Each row is a point on a landscape with many valleys, with its height.
A ball rolls from a point to whichever of its 2 nearest points has the largest drop for the distance, and stops where none of them is lower. Distance is the straight distance between rows; heights are no part of it.
mirog: [156 104 114 140 161 103 131  91 136 141 122 126 149 128  70 143 158 150
  97  70 110 103 124 117 163  84 164 136 146 119 129 104  93 109  97 103
 101 143 145 165  40 145 163 152 131 111 133 144 155 131 132 108 140]  (h 506)
zumes: [149 129 124 156 112  95 144 140  93  91 113 145 131 113 161 114 174 151
 106 142 116 139 127 143 136 158 136 117 122 106 177 118 152 126 172 138
 130 114 175 148  99 123 163 158 118 111 134 129 115  61 133  99 138]  (h 285)
Gepo: [168 171 121 128 135 150 153 122 145 105 118  50 173 173 136 155 133 134
  96 155 115 104  81 102  92 154 152 106 183  88 124 108 101  94 127 140
 153 103 102 123 122 149 136 146  80  98 108 146 155 143 112 152 122]  (h 477)
fufe: [172 119 151 118 151 123 139 164 105  27  81  68 121 130 211 113 177 108
 117 166 169 112 128 103  99 153 139 113 101 105 154 100 139 151 129 151
 124 150 113 173 134 100  73 103 127 120 116 121 149 105 137 134 139]  (h 552)
fezu: [163 172 152 112 119 112 131 198 141 190 134 115 153 127  85  93 108 157
 128 143 120 153 155 132 139 163 113 113 156 117  84 127 142 126 146  97
 160 118  88  70  95 125 154 148 132 162 143 147 147 126  63 129 126]  (h 251)
povot: [103 106 111 115 122 118 140  96 137 113 189 115 117 117 159 126 165 109
 113 150 137 117 166  83 135 157 104 108 126 123 184 180 142 129 100 111
 157  89 130 121  98 117 125 111 148 160  93 143 166 181 177 115 101]  (h 348)
zazof: [156 142 109  80  59  86 107 122 163  92 145 148  71 109 132 114 131 137
 132 131 138 131 131 140 111 158 155 147 116 120 138  86 197 106 156 174
  99 127 131 142 110 126  96 153 152 127  83 166 120  81  97 120  82]  (h 576)
Katig: [108 152 128 130  89 132 138 139 120 101 105 176  89  96 165 132  97 118
 106 159 130 149 104 170 125 174 132 109 149 113 155  98 209 106 163 181
  78 203 155 118 153 138 122 129 108 143  86 128 106  65 158 112 110]  (h 155)
bagip: [ 98  92 121 164 181 114 119 132 121 119 109 174 163 111 147 129  98 133
 147 154 133 168 135 107 119 129 131  86 101 127  90 110  82 156  88  66
  91 138 123 144 127 107 143  89 148 107 127  87  89  99 175  83 190]  (h 277)
Mokib: [ 91 128 145 104 101 114 150 130 131  80 143 137  77 106 150 148 138 134
  95 130 121 121 164 107 171 157 136 128 150 114 169 149 218 100 131 181
 129 172 174 175  85 158 117 106 146 176  83 161 176  90 177  89 129]  (h 368)
Febu: [ 79  95 115 129 104 126 137  72 128 119 178 136  61 119 170 137 174 117
  96 151 135 104 139 112 137 156 115 137 103 122 199 163 152 110 138 154
 156 118 175 159  87 121 121 119 161 147 100 145 157 126 212  98 127]  (h 375)
ravit: [121 128  84 144 140 203 101 150 114 137 115  94 184 153 125 156 124  91
 148 132 105 143 165 107 120  81 124 125  91 161 118 164  80 109 139 118
 162  99  85  94 138 128 127 130  75 163 191  93 106 186 125 152 181]  (h 361)
Gevut: [ 92 102 103 155 144  98 116  76  78  96 147 144  93 143 134 152 169 125
 156 112 181  97 142 119 124 133 117 131  77 145 136 130 112 166  91 128
 106  86 150 192 157 128 118 106 166  52 141 133 135 111 210  93 108]  (h 425)
mufi: [ 96 144 112 163 155 133 106  62 157 116 162 116 195 132 136 201 134 125
 134 169 128 114 101  85  95 125 127  87 145 107  81  96  86 134 106 100
 153 123  97 136 130 135 174 147  93  88 133 108 123 148 199  99 152]  (h 396)
Fumis: [136 114  69 153 121 163 112 141 124 124 149 116 153 132 140 114 189  91
 120 149 107 131 147 116 137 101 134 109  79 142 166 146 106 117 141 124
 141  82 108 103 136  93 109 140 110 154 183 110 145 154 148 146 145]  (h 324)
galu: [129 180 175 156 130 119 150 133 107 169 146 153 124 139 137 164 127 137
 170 209  94 159  84 167 159 195 131 137 193  76  81  87 172 142 170 162
 119 127 156 106 132 156 176 152  81  98 119 117 107  82  95 105 107]  (h 152)
tumef: [162 119 100 164 114 120 124 137 128 151  98 171 124 100 100 142 109 137
 147 101 100 145 106 174 148 114 184 144 158 132 114 116  82  89 108 192
  95 141 121  95 134 167 128 131 104 121 143  86  73 100  74 149 123]  (h 304)
vikun: [110 153 131 129 118  90 139 119 127 120 163 127 153 128 110 116 132 120
 135 139 130  76 109 148  66 131 110 127 102 134 136 151  75 120 162 120
 187  50 110 139 218 154 113 141  88 107 147 145 136 113 151 160 110]  (h 188)
Fune: [172 152 119 140 161 176 131 180 157 183 112 103 164 179 107 119  97 137
 124 123 114 137 114 135 103 119 154 138 173 132  82 142 105 101 116 153
 151 114  79  78 144 135  99 114  60 145 153  90 145 173  83 183 133]  (h 240)
vome: [119 123 113 124 168 160 107 124 172 191 138 124 185 164  84 182  89 129
 154  84 117 121 143  95 134  73 138 132 127 164  59 144  76 141 126  56
 169 110 110 138 131 153 157 146 114 102 177 140 118 153 114 136 135]  (h 14)
vadas: [127 105 128 110  66  79 125 170 122  90 161 133 122  97 134  56 183 104
 132 119 150 120 139 139 121 141 122 132 105 154 193 141 159 117 158 173
 131 120 141 134 175 118  67 104 134 178  99 170 158 148 138 171 106]  (h 624)
pog: [ 94  89 113 130 111 163 134 162 161 175 136 162 181 165  71 145  93 139
  92  91  48 143 164 106 114 100 135 141 136 174 135 193 133  87 125 129
 163 132 103  82 141 137 113 125  82 180 173 136 168 192 116 174 136]  (h 118)
fotar: [137  81  96 119 105  96 159 111 137 134 154 168 136 140  96 153 120 125
 123  96 115 119 147 153 139  87 165 140 151 143 127 126 130  95 102 151
  95 145 150 162  78 142 123 120 171 127 102 160 141  84 142 150 128]  (h 471)
Kirot: [102 116 107  85 113 174  90  51 145 124 129  97  85 112 118 145  98 131
 157  86 135 110  95  88 108  94 137 150  65 156 154 132  48 119 107 121
 124 108 109 127 156 126 109 171 137 104 145 132  59 152 111 127 108]  (h 236)
tud: [139 162  96 124 121  96 118 167 131 160 191 123 191 128 104  99 164 141
 128 154 109 141 167 131 178 139 109 117 133 142  94 149 125 138 148  90
 179  87 103 111  89 125 156 152 143 150 153 144 164 126 124  73 143]  (h 291)
zavip: [152 164 132 146 181 123  82 152 115 174 165 133 116 118 136 100 133 139
 181 120 176 162 134 151 164 137 127 148 122 125  87 160 159 123 128 113
 198 112 150 112 112 118 173 141 130 135 144  89 102  92 135  88 197]  (h 201)
lif: [ 44 107 113 104  97 149 111  86 134 121 181 123 117 123  97 163 111 103
 127 113 147  78 128 116  85 107  78 146  75 180 132 178  84 153 102  85
 180  82  92 113 154 162 121 145 133 160 173 135  90 171 173 145 124]  (h 106)
zes: [110  97 126 161 129 174 155 152 183 217 135 177 166 175 107 162 120 104
 105 152  76 144 169 117 166 140 148  98 164 147  94 132 172 112 121 121
 132 139 124  89  81 151 146 140 109 115 130 111 158 137 102 165 130]  (h 151)
Sugus: [129 125 130 162 175 100 109 144  99 172  81 147 141  85 100  77 136 156
 168  65 129 153 145 176 208  85 107 135 117 126  89 127 119 175 114 127
 107 133 163 115 116 102 187 139 163 136 181  95 121  86 101  68 155]  (h 139)
sis: [140 120 146 107 118 176 148 150 158 100  89  94 138 167 117 133  85 137
  88 108  89 129 108 113  80 119 137 139 161 131 138 157 136  72 104 153
 122 146 110 100 170 127  92  96  71 156 139 131 131 216  88 203 118]  (h 278)
deta: [188 156 145 119 101 149 145 144 150 142  70 122 100 187 108 188 129 171
  88  51  86 117 147 132 153 129 133 144 196 124  94  97 131 121 136 169
 123 174 135 158  90 151 121 152 130  68 146 172 167 126  72 157  86]  (h 272)
Zepo: [153  88  74 107 153 134 128 131 136 105 107  89 192 188 140 142 111 107
 103 124 157 113 145 103 119 114 169 121 152 152 129 159 117 112  71 109
  86 117  72 142 101 126  97  88 148 108 123 126 161 197 139 156 115]  (h 394)
rire: [102 175 158 158 127 143 158 159  86 169 111 188  97 119 114 136 106 123
 136 169 119 162 115 176 159 175 144 121 170 107 121 112 202 129 155 168
 100 166 140  78 156 148 178 137  84 109 114 102 105  70 111 118 110]  (h 95)
Gimer: [156 102  90 179 119  95 139 174  91 123  86 199 140  83 107  99  91 120
 160 111 133 148 127 172 143 105 188 115 165 134 105  94 103 111  87 173
  63 168 148 117 168 157 112 106 123 146 138  66  81 100 113 157 103]  (h 268)
Fel: [136  77 114 119  63 127 152 175 119 110  58 174 148 119 105 157  79 121
 105  86  92 142 154  94 118 121 175 126 153 152 173 128 170  57 138 177
  84 169 142 119 139 159 104 106 138 180 135 112 101 120  76 187 117]  (h 195)
mir: [112 150 137 127 105 120 150 158 154 151 162 150 163 160 116 137 139 114
 116 141  97 115 112 143 105 157 111 108 142 142 116 166 125 111 187 141
 169  72 151 114 210 158 118 123  88 116 144 179 176 112 135 187 120]  (h 222)
rir: [ 77  89 156 128 159  89 138  72  91 126 115 159  62  97  83  96  91 173
 129  98 164 128 118 131 148 100 108 140 118 105 143 119 139 167  70  83
  69 152 142 141  92 100 159 119 170 127 103 104 110 134 141  89 129]  (h 337)
doni: [171 185 149 107 191 106 116 108 140 174 100  89  85  92  80 107 105 152
 150 109 152 119  91 123 144 119 130 138 160  93 118 100  91 127 103  87
 135 128 116 111  82 142 196 148 121 111 120 125 122 156  76  99  75]  (h 573)
Zas: [111 148 141  95  81 119 148 109 134 130 190 149  77  90 131  77 113 155
 129 177 128 138  78 150 129 167 126 153  96 127 186 142 164 137 171 108
 132 125 132  80 108 100 141 148 146 157  91 152 124  82 130  70 121]  (h 526)
bepa: [115  84 102 132  98 113 153 168  75 120  75 176 140 114  95 113  76  84
 128  87 131 140 164 122 131  93 160 104 165 128 139 121 163 100  99 154
  68 176 139 162 144 149 106  80 138 170 106 103 111 118 121 177 112]  (h 230)
Gid: [ 71 137 122 164 158 111  86  95 134 110 137 143 152 107 118 166 171 115
 172 131 135 113 163 100 141 116 113 106 101 129  84 134  91 152 101 119
 146  99 116 145 140 117 155 165  98 101 150  90 100 156 173 112 148]  (h 357)
gubes: [144 133 120  88  87 134 115 103 161  54 164  79  76 139 174 136 181 121
 125 116 187  89  98 122  96  98 114 193  54 150 164 105 122 146 159 171
 167 126 125 182 134 141  52 125 176 128 104 166 139 120 155  99 121]  (h 655)
monal: [105  83  84 143 139  96 137 110 112 111 171 183  90 141 131 111 131 120
 133 138 169 108 134 109  85 146 148 116  68 140 145 129 135 164 139 128
  96 129 121 164 163 111  79  98 173  95 111 128 141  56 202 105 134]  (h 462)
dul: [132 118  96  81  67 143 118  78 164 100 184 133  75 155 133 156 168 119
 131 126 137  99  95 113  99 128 122 185  97 152 166 129 135 100 158 172
 155  86 127 148 126 141  65 123 139 127 109 189 165 155 134 141  91]  (h 679)
lelir: [117 138 118 127 125  88 131 130 130 102 165 194 103 124 143  79 121 156
 125 177 161 116 103 126  87 167 150 138  80 128 187 135 160 159 180 125
 113 151 106 115 152 116 118 139 116  95 101 154 126  54 186  73 118]  (h 495)
sas: [105 172 113 119 107 126 123 125 162 107 191 110 162  95 147  97 171 131
 101 182 113 135 164 125 150 166  89 103 123 139 139 167 133 156 124 118
 173 109 101  93 109 122 143 133 112 174 113 142 166 139 171  83 132]  (h 323)
sipuf: [168 185 121 103 113 119 143 177 110 141 119  71 133  90  82  52 133 145
  98 110 109 125 131 124 116 124  85 121 144 111 135 112 130 137 152  98
 137 135 103  92  92 103 137 156 150 192 150 156 144 144  86 121 125]  (h 210)
bez: [150 101 120 103 107 119 136 113 122  53 144  71  93 148 171 111 162 113
 121 127 213  95 126  87 101 121  79 165  81 147 170 119 126 161 114 153
 126 103 118 163 105 122  39  90 213 134  95 148 143 145 150  98 129]  (h 678)
mak: [145 178  64 114 152 168 105 175 172 144 177  73 200 146  96 163 104  88
 170 117 178 116 153  72  92  86 132 140 146 171  91 127  99 106 143  79
 213  85  64 115 133 178 158 144  91 153 178 123 146 190 138  98 168]  (h 182)
zonoz: [132 181 137 169 157 129  93 115 115 132 136 123 129 107 151 142 154 152
 144 178 122 153 107 155 143 142 123 134 112 105 154 112 115 131 167 107
 180  79 176 136 109 105 181 188  96  91 142 106  88  95 139  88 115]  (h 221)
Vituz: [106 113 128  86  84 161 146 142 210 119 148 124 162 146 126 128 154 136
  95 110 106 118  93 126  72 163  89 121 148 162 130 151 125  91 164 168
 178 114 142 113 215 155  72 106  79 153 115 196 180 168 129 171 115]  (h 250)
kir: [102 110 149  88  92 189 137 117 186 143 150 159  74 109 161 123  76 101
 107 167  99 153  95 159 119 148 117 122 116 140 136 139 127  99 106 117
 118 167 131 101 154 136  98  86 138 164  88 154 135 127 125 142 134]  (h 226)
berak: [126  93  82 122 143 141 147 109 113 117 173  91 110 146 148 117 127  91
 113 126 193  59  83  86  54 107  77 156  92 154 159 120  70 187 110 106
 127 107  98 123 137 130  50 108 203 138 126 154 126 138 164  88 114]  (h 700)
lakek: [163 148 144 110 100 131 136 154 150  90 129 109 127 116 133 121 181 166
  68 102 110  98  79 145  83 135 120 137 108 120 147  89 126 118 187 164
 154 140 130 137 140 138  76 144  80 131 132 182 143  78 102 141 135]  (h 160)
katu: [ 93  88 137 153 179 103 130 141 100 134 123 176 169 135 109 112 118 128
 132 157 133 147 165 106 142 157 146  71 134 108  99 122 174 164  92  98
  57 169 129 127 117 122 166 106 118 112 111 108 140 128 143 124 145]  (h 231)
Ked: [127 190 195 175 164 116 153 171 105 200 151 153 166 167 107 163 134 153
 158 163 117 154 129 159 189 171 122 129 193 107  65 114 155 153 160 142
 164 112 157 114 106 162 196 142  84  90 126 112 139  97 100  95 153]  (h 208)
ziv: [139 193 138 138 203 159 118 118  96 147 155 119 140  93 113 131 131 128
 159 128 147 147 122 135 162 112 103 160 113  98 115 109 117 132 147  84
 203  99 159 143  86 105 199 167 129 101 162  91 118 107 137  63 175]  (h 141)
Vovi: [ 69 128 148 108  86 140 125 104 133 115 122 159  68  97 164 110  68 122
 108 151 128 169 133 179 107 144 103 109 111 127 134 147 153 116 133 133
  95 179 144 117 143 116 103 107 154 151  76 123  88  94 166 129 151]  (h 199)
geg: [ 82 122 138 117 118 122 131  68 127  87 146 100 133 141 114 174 118 116
 139 120 119  72 114  94  57 116  97 125 101 165 127 158  74 140 114  98
 157  84 101 167 216 154 120 128 106 108 155 145 121 169 166 164 110]  (h 147)
tuk: [ 99 126 126 148 131 145 118  90  97 107 144 151  66 122 149  90 103 126
 139 155 195 115 123 137  77 125  96 139 104 118 134 118  84 168  88 154
 119 132  88 100 149  98  65 108 166 117  78  94  98 166 158 118 130]  (h 736)
Leg: [101 114  84 120 131 168 114 146 171 179 159 131 190 171  48 195  85 148
 124  86  68 121 141 113 119  71 140 156 123 194 114 189 119 115 121  90
 167 121 100 120 116 147 143 152 114 146 206 156 127 170 129 151 143]  (h 75)
Buru: [111  91 106 163  94  78 123 143  79 147  85 134 137  76 118  95 132 139
 150  81 108 166 142 192 159  75 134 145 122 141 143 123 133 126 117 159
  77 118 174 129 113  99 155 145 192 156 152  83  92  76 129 134 149]  (h 198)
laz: [ 86 103 152 107 131 142 143  88  88 146 147 117  71 109 110  83 118 160
 104 125 149 140 133 129 145 103  81 131  90 137 155 142 150 171 100  85
 111 129 150 121  76  87 142 145 182 151 127 124 129 143 158  83 152]  (h 369)
fos: [173 161 131 160 174 116 111 160 112 182 132 123 154 137 119 109 161 134
 182 103 172 149 163 153 183 113 164 147 156 109  56 153 124 119 113 132
 165 127 127 115 101 146 153 136 103 143 153  81 122 119 101 128 167]  (h 142)
Dedes: [148 149 160 132 187  92 102 105 120 177  69 120  81  75 131 126 114 138
 158 131 151 148 102 139 172 159 134 144 122  69 107  75 151 139 115  90
  97 125 153  97 123 126 216 135 133 107 130  82  96 130  63 106  95]  (h 604)
vir: [149  87 140 115 130  71 138 102 125 125  96 150  63  73 104 112 100 149
 137  87 152 135 104 124 134 123 145 148 118 117 126  63 168 142  89 117
  30 179 130 130 110 105 160 120 181 128 121 126 116 102  99  79 108]  (h 294)
beri: [139 128 153  85 100 199 136 114 199 116 133 108 105 139 202 148 130 113
  88 153  77 132  85 144 121 158 129 129 141 133 113 116 134  78 139 146
 121 170 132 120 148 140  89 106 112 125  89 169 154 157  93 158 125]  (h 194)
peku: [ 50 143 160 142 153  97 144  97  76 113 143 156  93 143 128 125  88 108
 162 188 165 124 134 130 112 150 117  87 150  89 120 146 154 136 106 134
 117 167 129 120 171 115 143  82 126 127  64 102 117 168 200 148 119]  (h 762)
Rovet: [105 103 142 133 140 111 120 141 152 182 136 139 113 141  87 125  71 130
 148 105 129 144 156 208 161  71 150 159 148 143 113 157 154 126  92  93
 119 138 158 137  73 130 131 119 193 129 102 135 144 137 123 163 128]  (h 442)
zire: [116 118 110 147 137 136 101 130 116 121 117 141 127 118 163  98 124 104
 146 165 145 153 137 165 124 118 138 119  93 138 166 157  98 117 130 104
 140  96 141 108 149 106 127 131 142 133 126  85  83 112 152 159 144]  (h 286)
poki: [179 131 119  75 101 133 106 104 153  92  92 104  90 183 115 157 142 131
 115  70 116  98 171 103 123 101 144 153 156 146  96 108 174 109 118 172
 130 129 111 165 110 132  79 117 148  92 123 163 181 156  92 142 112]  (h 325)
vude: [140 150 102 123 188 166  76 150 168 174 163 104 197 151 103 173 120  87
 185  65 177 139 157  64 153  73 120 167 117 155  69 113 101 136 132  53
 195 123 116 161  82 168 172 158 102 137 178 107 118 186 128  98 173]  (h 101)
Vup: [ 84 120 144 164 195 130  98 100 122 137  96 139 160  90 131 136 130 108
 149 125 148 151 130  92 144 101  97 102  79 121 101 110  51 144  94  78
 129 128 134 149 117 104 172 140 129 118 138  79  90 153 149  96 168]  (h 320)
peze: [151 111 126 120 182 155 148 118 122 141 133  92 150 176 163 135 110  94
 109 164 107 118 126 123 116 112 148  80 171 111 130 149 119 145  88  70
 109 125  96 133 100 108 127  89 128 123 101 119 163 178 149 151 135]  (h 423)
mun: [ 60  82  82 155 142  93  95 109 118 116 145 163 162 135 129 168 181 108
 150 120 135 121 166 123 125 120 122  93  71 163  93 151  90 143  95 113
  99  87 125 175 142 139 126 111 141 100 178 112 113 121 202 128 133]  (h 389)
gat: [110 130 115 147 121 170 129 109 137 173 150 152 117 150 143 175 177 109
 103 160  66 144 160 102 182 177 138 101 162 109 139 143 169  92 150 138
 137 116 174 124  92 159 144 143 104 115 118 146 156 126 130 149 104]  (h 103)
bur: [172  91  86  70  99 124 116 147 142  59 104  80 178 187 123 106 130 114
  97  88 156  97 166  89 106 109 156 149 158 162 117 132 141 109  88 174
 104 135  74 164 116 122  60  88 152 146 137 157 184 179 104 147 100]  (h 364)
sufeb: [109 112 144 127 173 150 124 125 123 195 146 143 111 132  90 114 120 152
 127 132 119 161 139 170 189 107 131 141 116 141 104 147 190 153 112  66
 122 126 178 114  61  98 195 140 194 126 137 130 141 114 128  93 145]  (h 409)
votek: [121 130  99 136 142 153 127  85 135 110 174 107  98 114 154 106 107 110
 127 166 178 112  72 146  62 110  96 137  78 150 139 127  44 172 120 103
 143 120  88 125 166 124  60 116 161 128 100 131  91 135 184 106 139]  (h 719)
zom: [162 173 138  98 118 153 143 125 138 128 129 101  89  90 103  80 123 141
 114 102 120 104  78 145  66 115  97 138 118 109 131  91  87 130 159 136
 150 123 121 127 174 123  87 136  89 120 122 165 141 121  73 152 120]  (h 102)
Lak: [165 152 179 120 160 116 131 107  76  79  90 109 127 141 184 116 135 128
 133 187 128 140 115 110 124 168 125  87 121  85 146 115 167 170 147  83
  94 137 155 119 169  72 150 136 120  88 123 106 112 122 111 123 129]  (h 485)
Foro: [ 97 139 163 121 150 104 115  76 104  92 134 151  83 144 140 119 101 128
 149 146 196  98 146 125 117 136 100 118 150  96 100 121 122 181  57 147
  88 136 103 140 137 115 104  91 145  96  74  97 117 192 166 119 107]  (h 749)
bine: [114 132 151 146 136 185 132 140 135 160 126 142 156 128 157 148  78 107
 133 156 102 170 134 164 145 115 129 117 129 131  86 148 103 128 131  87
 151 118 128 117 133 143 133 106 133 155 130 108  79 107 118 157 193]  (h 322)
monod: [164 118 146 168 159 109  95 184  97 198  69 148 156 123 115  96 138 145
 160  83 134 162 172 161 225 101 131 156 167 132  60 119 110 157 130 140
 124 145 124 100  98 141 171 136 141 158 182  74 123 119  64 117 150]  (h 80)
zota: [127  76 111 149 113  51 128 128 102 133  76 126 107  46 137 115 122 156
 120  72 128 143 114 144 142 102 132 121 103 124 162  86 125 149 104 135
  55 167 162 119 110  72 164 144 164 174 145  91  91  54 124  86 131]  (h 243)
Lov: [199 119 160 119 136 139 144 151 115  74  77  90 125 151 192 128 138 109
 121 149 134 117 108 113 107 166 156  99 151  92 106  81 153 136 143 150
  98 149 121 133 170 112  85 108 128  88 110 118 127 133  91 171 111]  (h 521)
Zufot: [102 113 134 150 109 103 137 130  97  65 110 129 131 137 139 165 159 135
 111 132 114 117 159 120 165 159 127 110 150 112 135 142 192 130 153 146
 122 149 178 199  93 168 126 116 155 114 110 155 120  73 150 114 127]  (h 332)
kilub: [130 126 157 100 102  99 143 177 115  58 169 103 126  83 169  33 197 154
 113 141 142 119 111 148 143 158  88 124  99 141 218 167 155 159 163 141
 141 142 157 119 143  90 101 107 153 177 101 159 180 154 150  94 131]  (h 606)
lila: [121 163 145  84  61  99 134 129 168 155 165 141  66  97 137 107 139 163
 104 156 107 150 113 143 119 199 116 154 127 112 174 107 185 107 171 143
 130 125 149 125  94 126 106 158 130 143  98 204 155  96  90 117  72]  (h 553)
pup: [120  78 113 133  97 120 135 184 123 178  96 164 183 170  43 122  89 147
 103  79  64 146 151  97 127 100 172 128 176 153 139 156 137  81 130 144
 110 141 118  97 109 146 121 119 108 171 155 119 149 145  79 192 112]  (h 153)
rekub: [146 123 108 118 115 175 112  83 130  86  79  98 107 132 163 169 144 139
 124 102 116 119 110 108 112 111 156 137  82 125 156 124  78  89 125 170
 111 139 119 157 135 117 100 143 114  97 131 111  88 103 120 142 137]  (h 292)
Bot: [126 177 174 115  90 174 158 122 184 184 141 105 107 155 183 172 142 113
 111 190  51 147 108 147 162 198 126 116 192 102 131 140 147  81 158 164
 141 135 157  97 116 153 148 122 107 120 106 165 160 140 104 164  85]  (h 150)
Napu: [131 117 118 112  50  68 106 129 144  76 109 155 120 108 151 128 137 111
 150 114 161 125 156 139 114 119 161 157  85 128 180 123 153 122 181 191
 100 136 149 185 160 137  97 144 147 117  90 153  92  65 151 153  90]  (h 601)
totuv: [188 141 109 130 125 168 140 109 142 145  80 111 129 127 125 154 108 132
 116  86  94 122  93 138 138 106 146 129 143 139 112 111  69 115 102 145
  97 128 109 117 126 138 132 137 108  80 142 115  92 125  76 143 132]  (h 342)
miga: [139 116 177 130 108 116 119 188 103  58 102  76 157 111 215  69 194 113
 101 142 157 142 146 133 115 145  99 105  65 128 205 155 140 150 164 125
 132 145 136 154 141  82  94 129 124 152 128 133 129 136 151 125 143]  (h 582)
Mokov: [172 145 124 144 196  82 122 144 129 178 111 125 140  97  55  86 129 141
 153  88 148 113 118 113 159 100 151 149 124 110 135  90 110 122  98  86
 119 125 117 120  51 112 188 156 136 140 139  96 151 147  90 115 118]  (h 544)
vif: [136 123 170 161 188  79 166 159  75 149  47 173 137  73 116 128  78 107
 145 130 146 152  98 137 165 156 148 112 158  79 115  86 166 137 124 106
  62 152 173  81 151 133 232 118 105 140 138  88 103  99  95 108 115]  (h 632)
kubak: [168 138 137 104  98 119 146 132 103 149 124 100  65  93  83  87 127 153
 122  88 113 113  95 156 109 102 100 158 128 110 155  84 126 128 161 116
 114 117 136 120 133  93 133 147 180 162 138 171 136  96  78 141 111]  (h 161)
pere: [152 154 156 166 169  89 148  95 117 110 149  99 184 166 122 167 140 155
 138 164 105 108  92 114 116 148 150  90 185  71  90 105 114 142 117 127
 142 120 123 162 126 123 176 140  94  63 107 137 132 124 131 103 127]  (h 439)
ganal: [ 80 136 155  92  98 138 104  44 131 132 121 121  93 126  97 146  83 137
 159 108 128 105 126  98 106 103 102 155 118 131 106 131  90 129 116 114
 154 115 113 143 171 143 118 157 122  89 114 149 100 163 101 146  89]  (h 193)
Perek: [ 89  85 132  86 110 184 137 129 181  80 129 102 149 157 146 148 129 136
  98 109  95 119 101  87  71 151 121 123 121 157 141 174 133  68 122 163
 138 141 108 101 218 136  79  77  65 165 121 155 148 211 135 179 128]  (h 273)
tezik: [166 148 152 125 177 121 134 124  81 103 110  75 143 126 164 117 139 106
 132 189 145 128 143 104 131 146 121  80 145  89 157 131 129 131  99  74
 113 114 124 134 114  88 158 114 142 114 117 101 146 166 127 109 122]  (h 454)
Lep: [153 165 142 156 133 134 128 167 103 139 115 108 163 142 119 102 146 119
 136 141 115 125 148 168 151 116 137 112 164 117  62 143  89 145 137 175
 169 117  98 101 168 134 125 126  70 136 169  83 119 133  89 159 161]  (h 197)
fif: [157 116 135 123  89 100  90 121 149  70 124 114  89 118 188 102 145 140
 142 129 183 102 119 145  86 111 118 172  43 140 192 119 126 162 159 165
 120 139 131 180 141 114  73 154 151  94  99 144  87  75 178 123  93]  (h 626)
Mebo: [168 150 153 142 103 144 161 140 101 112  87 110  98 163 122 161 184 155
  86  92  81 115 131 132 143 145 115 125 181 119 125 109 132 124 173 167
 147 142 149 172 134 152 106 135 102  83 145 190 154  98  93 160 123]  (h 223)
buse: [158 127 119 153 127 199 110 169 112 143 108 139 207 165 187 186  97  94
 144 173  79 169 141 108 156 117 135 141 152 157  82 145  85 122 164 121
 165 108 104  84 141 130 141 110 103 155 169  58  82 165 110 154 199]  (h 362)
Bil: [110 108 152 153 146 143 167 132 141 181 108 168 155 144  99 142 106 129
 110 130  91 147 165 129 155 140 123  84 176 115  71 104 169 163 120 103
 104 169 120 100 119 121 155 132 101  92 141 121 143  97  94 140 132]  (h 189)

Call two points neighbours if one is among the 2 nearest of the other. Go from one point of each pair to the other, from neighbour to neighbour, staying as low as possible. Name the highest point that can't be avoided.
rire, gat: kir
lif, vome: totuv
ziv, lif: sis
zom, monod: Febu
ziv, monod: zavip

For each start below, name the point where the ball stops.
lila: gat
Mokov: monod
Lov: zom
tumef: vome
Febu: zom
pere: gat
